Each scene shows the same named points in several views. A view is turned or mirrored, shifted and resized as a whole, has a little noise and may leave points out.

Scene 1
View 1
febub: [  5   6  16   4  -4  -7  -2   6  -1   1  11   2   4  -1   3   2  -5  -7
 -11   1   6  10  -3   2  -3  -3  -4   1  -3  -7  -1  -1  -5   4  -8   4
  -7   4   3  -1  -1 -10   5  12  -1   0 -10 -10  11  -4  -9  15]
Someg: [ -5   1   3   5 -12  -1  -1  13   9 -13   6  17   5 -11  -3  12 -14   0
 -18   1   6   4  -4   7   6 -18  -4  -1   6   2   3  -3   3   3  -4  -8
 -12 -11  -3 -18  -8   2   1  -1  22   8 -13  -2  -9 -11  -7  19]
deza: [  0  11   3   1   1   3 -15  24  -2   2  19  -8  -1   3   7  -5   0   2
  -4   9  -8  -3  -7  -1   2  -2   0  -6  -9  -3  -6  -4  -7   8   4   6
  -3   4  -2   4   4  -2   1   8  -6   1  -4  -9  16  -8  -4   7]
monu: [  8  -1  10  -6   1  -4  -7  10   2  10  14  -5  15  -3  -1  -5   3   1
   1  -6  -7  -6   0   1   6  -7  13 -17   0   3  -2   0  -3   0  -2   3
  -3  11  -1   8   2  -8  12   2  -4  -4  -8  -6  11  -2   7   8]
Tavo: [ 6 -1 14  1 -2 -6 -3  5  0  6  9 -1  7 -1  0  1  0 -1 -1 -3 -3  1 -3  4
  5 -4  5 -7  4 -2 -3 -1 -5  0 -5  0 -5  5  1  1 -3 -4  9  4 -2 -1 -9 -9
  8 -2  0 10]
tefu: [  5   0   8  -3   2  -3 -10  12  -3  14  15 -10   7   6  10  -5  10   4
   9  -3 -19 -10  -4   3  11  -1  12 -12   1  -4  -5  -3  -6   3   2   4
  -2   6  -4  10  -1   1   8   3 -10  -5  -5  -9  12   0   4   5]
Famad: [  5  -3  11  -2   1  -4  -4   9   0   5  11  -1  12  -4  -1   0   0   1
   0  -6  -6  -5  -2   2   8  -8   8 -12   2   2  -1  -1   0   1   0   1
  -6   6  -1   3  -3  -4   9   1   1  -1  -7  -6   7  -5   3  10]
lopo: [  7   9  17   4   3  -5  -8  10  -6  10  16 -12   3   6   9  -7   4  -5
   1   6  -5   4  -4  -1  -3   3   2  -4  -7 -11  -6  -3  -9   7  -5   8
  -1  11   3  10   4  -8   5  15 -17  -5  -6 -12  21   0  -3   7]
kitod: [  4  -7   7   1  -1 -10  -2  -6   4  14   5   0   6   6  16   7   9   1
  16 -10 -23 -13  -2   9  23  -2   6  -6  17  -9  -3  -5  -8  -1  -7 -10
 -11  -7  -5   1 -16  13   9  -1  -3  -6  -5  -6  -3   5  -3   7]
tubev: [-2  8  7  3 -2 -2 -9 15 -2  0 15 -3 -1  2  7 -1 -3 -1 -3  6 -6  1 -5  1
  3 -4 -1 -1 -3 -6 -3 -4 -6  7  0  3 -4 -1 -2 -1  0  0  1  9 -2  1 -7 -8
 10 -5 -7 11]
fovu: [  9  -2  13  -5   0  -5  -5  10   0   7  13  -4  14  -5  -3  -3   1   1
  -4  -6  -2  -2  -1   1   3  -6  12 -18  -2   3  -1   1  -2  -1  -4   4
  -4  12   2   9   1 -13  11   3  -3  -1 -11  -7  10  -6   7  10]
roput: [  8   6  21   7   1 -11  -2  -1  -3   7  12  -2   5   4   5   2  -1  -8
  -4   1   2  11  -1   1  -3   2  -1   0  -2 -13  -3  -3  -8   3 -12   2
  -4   8   4   3  -1 -11   6  17 -10  -2 -10 -12  14   3  -7  11]
numag: [  5  -1   8  -3   3  -4  -9  10   0  12  14  -8   7   6  10  -3   8   4
  10  -2 -17  -9  -2   3  11  -2   7 -12   2  -4  -5  -3  -6   4   1   2
  -3   5  -3   8  -4   3   9   2  -9  -5  -5  -8  11   0   4   4]
nur: [  3   8  10  -3   3   1 -14  23  -2   4  20  -9   8  -3  -2 -10   0   2
  -8   4  -1  -1  -4   0  -3  -5   8 -14 -11   2  -2   0  -4   7   4  11
   0  12   0  10   9 -13   6   8  -7  -2  -6  -9  19  -8   6   6]
lubu: [ -1   2   2   0  -3  -1  -8  16   4   0  14  -1   3   0   6   2  -2   3
  -1   2 -11  -7  -4   4  11  -8   3  -6   3  -1  -1  -3  -3   4   4  -1
  -6  -4  -5  -4  -4   6   3   1   4   1  -7  -5   2  -7  -3   9]
mudus: [  3  -3   8   0  -1  -7  -3   4   3   6   8   1   9   4   7   4   5   2
   6  -6 -14  -7  -3   7  14  -5   6  -9   9  -5  -3  -2  -5   0  -2  -5
  -9  -3  -3   1  -9   5   7  -1   1  -3  -7  -5   2   1   0   8]
nisuz: [ 10  -3  15  -4   0  -7  -4   6  -2  11  11  -7  15   0   1  -3   4  -1
   1  -8  -5  -1  -2   2   3  -2  11 -14   0   0  -3   0  -4   0  -6   5
  -3  13   2   9   2 -11  13   5  -8  -3  -9  -9  12   1   5   7]
View 2
deza: [ 18  -3  -5  21  -5  -9  10   1  20  10 -29  -8  -8 -10  20   6   1   1
   7  -2  19  -9   9 -10 -13   2  26  11  -7   5  -7  -2   4   7  -7   9
  25 -19 -13 -20  18   8  22 -13 -11 -12  -6  13  -1 -14   8   2]
monu: [ 13  10  20  10  -3  -4  16  -7  11   2 -16   3  -4  -5  19  15   9   3
  22   5 -15 -22   7  -3  -6   1  18  17  -3   2   9  -1  10   5  -4   8
  10 -19   1 -18   8   3   5  -6 -13   7 -14  10  11  -7  -3 -12]
tefu: [ 28  10  21  18   1   4  22  -3   9   6 -12 -10 -12  -4  22  15  10   5
  17   8   8 -17   7   0 -17  -1  15   9   2   6   4  -1   4   0   5   6
   3 -13  -9 -34  15   8   7  -1 -12  -3 -22  13  13 -11   1  -5]
fovu: [ 10   3  11  13  -1  -6  14  -6  13   6 -22   9  -3   0  18  15   4   1
  17   2  -5 -21   7  -4  -2   6  19  16  -8  -4   4  -3   9   4  -8  -2
  17 -16   0  -8   8   2   8  -8  -6   0  -9   8   1  -7   1  -9]
kitod: [ 31  14  22  22  14  18   4 -13  -7  12   1  -5 -17  12  16  11  23  21
  19  13  12 -15   6   7  -6  10   3   9  11 -18  -3  -8 -18  -2  11  -7
  -3 -10   1 -16   2   4  -1  12   7 -23 -13  10   0  -7 -11  -2]
lopo: [ 12  -1  13  21  -4   0  24   8  25  13 -24   0  -6  -3  24  18  -5 -13
  -1   2  14 -22  12   1 -15   6  24  16 -12   2  -2  -2  21   4  -9 -10
  32  -9 -13 -23  29   3  11 -22  -8  -4 -19  14   3  -6  13   0]
tubev: [ 17  -3  -1  25  -4  -2   4   0  14  13 -22   0  -7  -3  17   7   4   6
   6   0  19 -11  11  -7  -9  12  21  11  -6  -7  -9  -2   0   7  -6  -2
  24 -15  -8 -10  12   3  16 -10  -2 -14  -3  11  -6  -9   4   0]
lubu: [ 22   1   2  20   1   0   1  -8   5   9 -16  -5  -9  -1  12   4  14  17
  15   4  11  -7   8  -9  -7   8  15   7   1  -7  -7  -3 -13   4   0   6
   7 -19  -4  -9   3   5  15   2   0 -18  -1  10  -5 -15  -4  -2]
numag: [ 28   9  22  16   3   6  16  -6   9   7 -11 -11 -12  -1  22  16  11   5
  16   8   7 -17   8   3 -14  -1  14  10   2  -1   2  -1   1  -3   4   3
   5 -12  -8 -29  12   9   8  -1  -7  -3 -19  14   9  -9  -1  -3]
Someg: [  8  -6 -12  19  -2  -7 -25 -15  -1  14 -21  17  -5  11   3   0  14  24
  18   1   2  -8  10 -15  13  28  12  15  -7 -27 -16  -9 -23  13  -6  -5
  15 -21   7  30 -16  -5  11  -2  15 -28  24  -2 -24  -6  -7  -6]
nisuz: [ 11   9  22  11  -4  -2  21  -4  12   5 -17   8  -2   3  20  22   7  -4
  17   2 -11 -28   7   2  -5   5  17  19  -7  -2  11  -3  14   4  -6  -4
  14 -16   0 -15  14   1   0  -9  -9   8 -16  10   9  -4   3 -12]
mudus: [ 26   9  20  20   8   8   4 -11  -1   7  -4   0 -10   8  15  14  17  16
  19   9   6 -16   7   2  -6   9   6  10   5 -12  -4  -4 -10   2   4  -5
   3 -12  -1 -14   4   4   3   5   2 -14  -7   9   4  -6  -8  -7]
Tavo: [ 13   4  14  17  -2   3  10  -4   8  10 -15  11  -4   8  17  13   7   4
  15   5  -1 -19   8  -1  -1  11  14  17  -5 -11   0  -3   4   2  -5  -6
  14 -15   0  -8   8   1   3  -6  -2  -5  -7   7   1  -3  -1  -7]
nur: [ 11   1   3  17  -8 -12  24   6  28   6 -32  -4  -5 -15  21  11  -4 -11
  12  -3   1 -16   9  -7 -14  -4  32  13 -11  13   3   2  21   6 -12  12
  26 -20 -13 -25  21   5  19 -17 -18   6 -14  16  10 -13  12  -6]
View 3
lopo: [ -8  -3  -1 -13   9  -2  -7  12   0 -12 -13  -1  -5   0   1 -10   5   2
   1   1   4  -3   1  -7   5 -20  -6 -13   2   5  -6   6   3  13  -2 -10
  -2  -3  -8   5   6  -5  10  15  12  -1  -4  -1  -3  -1  27  -6]
nisuz: [ -3   6 -14 -11   4  -7 -13   5  -9  -3  -1   1   4   2   1  -4   3  -4
  -1   3   1 -11   2  -6  -2 -21   0 -10   2   7  -6   4  -2   6  -3 -14
   2  -4  -5   4   6  -3  11   9   9   1   2  -7   1  -4  11  -1]
tefu: [ -3   7  -6  -9   8  -2  -8   3  -9  -6  -6  -6   2   3   3  -1   5  -6
  -6   1  -1  -1  -2   5  -3 -12   1 -10   8   8  -7  11   6  15  -5 -16
   1  -3  -3  -2   8   1  -5   9   2   2  -9  -6  -2  -2  16   1]
roput: [ -7  -1  -3 -13   6   0  -5   7  -1 -13  -7   4  -4   1  -8 -10   2  10
   4   2   1  -9   4 -12   5 -22  -2 -14  -4   0  -1   0  -2  -1  -8  -8
  -2  -8 -13   9   1  -6  18  11  10   2   0  -4  -8   1  21  -9]
Famad: [ -3   7  -8 -10   4  -4 -10  -5 -12  -2   1  -1   3   7  -5  -4  -2  -3
  -1   4   3  -5   1  -5  -4 -19   6  -7   2   6  -4  10   0  -1  -2 -14
   0   0  -6   0   4   3   2   2   2   1   6 -10  -1   1   5  -3]
lubu: [ -5   7   3  -8   4   1  -3 -12 -11  -5  -4  -2  -2   7 -10  -4  -2   0
  -1   1   2   7   0   1  -1 -16   9  -7   3   4   1  18   4  -3  -2 -14
  -5   6  -9  -3   5   7  -9   1  -2  -1   2 -10  -3   7   8  -3]
numag: [ -3   8  -6  -9   8  -2  -7   0  -9  -5  -5  -4   2   1   0  -1   4  -3
  -7   0  -2   0  -3   5  -3 -11   2 -10   8   7  -5  10   5   9  -8 -16
   2  -2  -6  -1   9   2  -4   8   2   2  -8  -6  -3  -1  14   1]
fovu: [ -5   6  -7 -11   4  -4 -10   3 -10  -2  -3   0   2   6  -2  -7   0  -1
   2   4   4  -5   4  -6  -1 -22   3  -9   2   6  -5   9  -2   3   2 -13
   0   0  -7   3   4  -2   8   7   6   0   5  -8   0   0  12  -5]
Someg: [ -8   9   7  -8  -1   4  -1 -22 -15  -3   3   6  -6  13 -26  -8 -13   7
   5   6   7   6   5 -11   1 -27  15  -3  -7  -2   6  15  -5 -28   2  -8
 -11   8 -14   5  -2  11   0  -7  -1   0  20 -16  -2  16  -7 -12]
deza: [ -9  -1   4 -12   7  -4  -6   1  -5  -5 -10  -2  -5   6  -2 -12   0   0
   4   4  10   4   4  -5   3 -24   3  -8   2   6  -3  14   3   7   4 -11
  -7   7 -11   3   3  -1   4   9   8  -5   6  -5   1   6  21  -7]
kitod: [  1  14  -9  -3   8   6  -2  -9 -11 -12   2   1   2   0 -13   4   2   3
 -12  -3 -12  -2  -9   6  -1  -1   6  -9   5   1   4   5   4  -6 -22 -15
   1 -11  -4  -1   8   9  -8   0  -5  10 -15 -12 -11   1   3   1]
monu: [ -2   8 -13 -10   3  -6 -12   3 -11   1   0  -2   5   4   2  -3   1  -8
  -2   3   3  -6   3  -3  -5 -20   3  -7   5   8  -8   8   1   7   2 -15
   4  -1  -5   0   6  -1   3   5   6   1   3 -10   3  -3   9   0]
Tavo: [ -4   5  -7 -11   3  -3  -6  -2  -8  -5  -2   0   0   4  -7  -5  -1   1
   0   1   2  -5   1  -7  -1 -19   4 -10   0   2  -3   8  -1  -3  -5 -12
  -1  -1  -9   4   5   0   7   4   5   2   2  -9  -1   1   8  -5]
febub: [ -9   0   0 -12   4   1  -6   2  -5  -9  -7   4  -5   7 -13 -11  -3   8
   5   3   5  -6   3 -13   6 -26   2 -10  -3  -1  -1   6  -3  -5  -2  -9
  -4   0 -14   9   1  -2  14   7  10  -1   8  -7  -5   5  15 -11]
mudus: [ -2  10  -5  -7   4   0  -5  -6 -12  -6   1  -2   0   4 -10   0   0   2
  -6   2  -5  -2  -4   1  -3 -11   6  -7   3   3   0   9   2  -5 -12 -13
   0  -4  -7   1   6   6  -3   0  -2   4  -5 -11  -5   2   5  -1]
View 4
Famad: [ -2   1  -4 -15   7  -2  12 -19   0  -6   5   3   2  -1   5   5  15 -16
  -2   0   2  12  -3   8  20   1 -15   5  -5  -6   7  11  -7 -11   1  -8
 -15   1   6  20 -13  -3   3   0  -1  -8   0   9  -4  -3 -15  -2]
roput: [ -4   2 -16 -10   2   2   4 -29   1  -2   5   3   0  -2   4  18  15  -2
  18 -12  19   9  -4   6  16   0 -16  13 -11 -23   8  30 -12   9   3   8
  -1 -21 -13  21  -3  -7   9   0 -14   5  -9  20   4  11 -10   5]
kitod: [ 13   8  -9 -16  -4 -14  -4 -33 -24   1   6  10  11  -2  10   7  22   2
   3   7  -8   4 -11   1 -18   3  -2  11  12  -1   7  -6  -3 -19   7  -3
  -6  -3  -3   6  -2 -23 -17  17   6 -11 -11  -5  12 -13 -23 -16]
tubev: [  4   2  -2 -11  -2   5   8 -21  -3  -2  12  -6  -3   7   1  11  13  -6
   9  -9   5   2   2  10  15  -3 -18  -5  -9 -14  25  17 -15  -6   3  12
 -12  -1  -4  20  -3 -12  16   3   4  -8  -2  17  -1   1 -16   0]
tefu: [-12  -3  -6 -13   3 -10   3 -23 -14  -5  -3   0  -6 -10  15  10  12 -14
   0  -1  -3   5   1  19   6  13 -11  -1  -3 -13  10   6 -16  -3 -11   0
 -12  10   7  16  -7 -19  -5   3   6 -11 -15   9  -1 -11 -20  -2]
febub: [  5   1  -6 -12   3   6   8 -22  11  -3  10   1   2   8   0  12  13  -4
  15 -12  17   8  -6   2  22  -7 -24   6 -14 -17  16  29 -12  -2   7   7
  -7 -19  -9  22  -4   1  16  -2 -10  -2   0  19  -1  11 -13   0]
nur: [-23  -7  -9  -9   4  -1  14 -17   1  -8  -4  -9 -12  -7   9  15   8 -24
   4 -13   8   6   9  27  28  13 -21  -8 -19 -26  16  22 -24  10 -13   7
 -15  11   5  22 -11  -9  17  -6   4  -4  -8  26 -11  -2 -11  14]
numag: [ -7   0  -9 -14   3  -8   3 -24 -14  -1  -1   2  -2  -9  13  12  15 -13
   2  -1  -1   5   1  15   3  10 -10   2  -5 -10  13   4 -13  -5  -4   0
 -12   9   4  15  -8 -22  -5   7   8 -10 -11   6   0 -11 -19  -1]
lubu: [ 10   2   4 -13  -2   2   8 -15  -6   0  12  -6   0   9   1   6  15  -8
   2  -1  -3   4  -2   7   9  -1 -17  -7  -3  -4  22  10  -8 -21   7   5
 -19   5   1  17  -5 -11   8   6   9 -11   3  10  -2  -8 -21  -6]
Someg: [ 33   7   7 -17   3  10  16  -9  14   1  23  -7  12  30 -14  -4  19   0
   6   1   3  11 -13 -19  25 -24 -26   2  -3   8  22  18   5 -38  24  -5
 -21 -15  -2  23  -8  12  19   2   0  -8  24   5  -6  10 -18 -16]
nisuz: [ -9  -1  -9 -14   9  -4  13 -24   2  -5  -2  10   3  -5   7   6  15 -14
  -1   1   4  14  -5   5  22   6 -15  14  -7  -8   0  12  -8  -3  -2 -14
 -13  -9   3  21 -11   1  -2  -1  -6  -3  -5   9  -3  -1 -12  -1]
fovu: [ -9  -1  -7 -13   7  -2  12 -19   4  -6   1   1   0   0   8   8  13 -17
   2  -2   7  12  -2   9  24   4 -19   4  -9 -11  11  18  -9  -3  -3  -5
 -13  -3   3  21 -10  -3   7  -3  -4  -5  -4  14  -4   0 -15   1]
deza: [ -6  -5  -1  -9  -1   3  11 -14  -3  -3   7 -13 -11   3   3  13  11 -13
   9 -12   5   2   7  17  19   4 -21 -16 -13 -18  28  19 -21  -2  -2  15
 -16   9   2  21  -6 -14  18  -2   8  -9  -2  23  -8  -4 -18   3]
mudus: [  7   1  -3 -14   1  -8   5 -21 -10   0   8   8   5   2   6   7  16  -7
   1   4  -3   6  -7   1   3  -1 -11   6   2  -3  12   4  -6 -15   4  -3
 -11  -2   1  12  -6 -12  -5   9   3 -10  -5   4   4  -9 -21 -10]
monu: [-13  -2  -7 -14   9  -5  11 -19  -1  -9  -5   4  -5  -8  12   6  14 -22
  -6   1   1  14  -2  13  25  11 -17   6  -6  -9   4  11 -11  -4  -5 -12
 -15   4  11  20 -14  -5  -2  -2  -1  -7  -7  10  -4  -7 -12   0]

In a view up to two points have been moved. Name them for each view, in the order of its rows, or write none.
view 1 | fovu, nur
view 2 | kitod
view 3 | deza
view 4 | nisuz
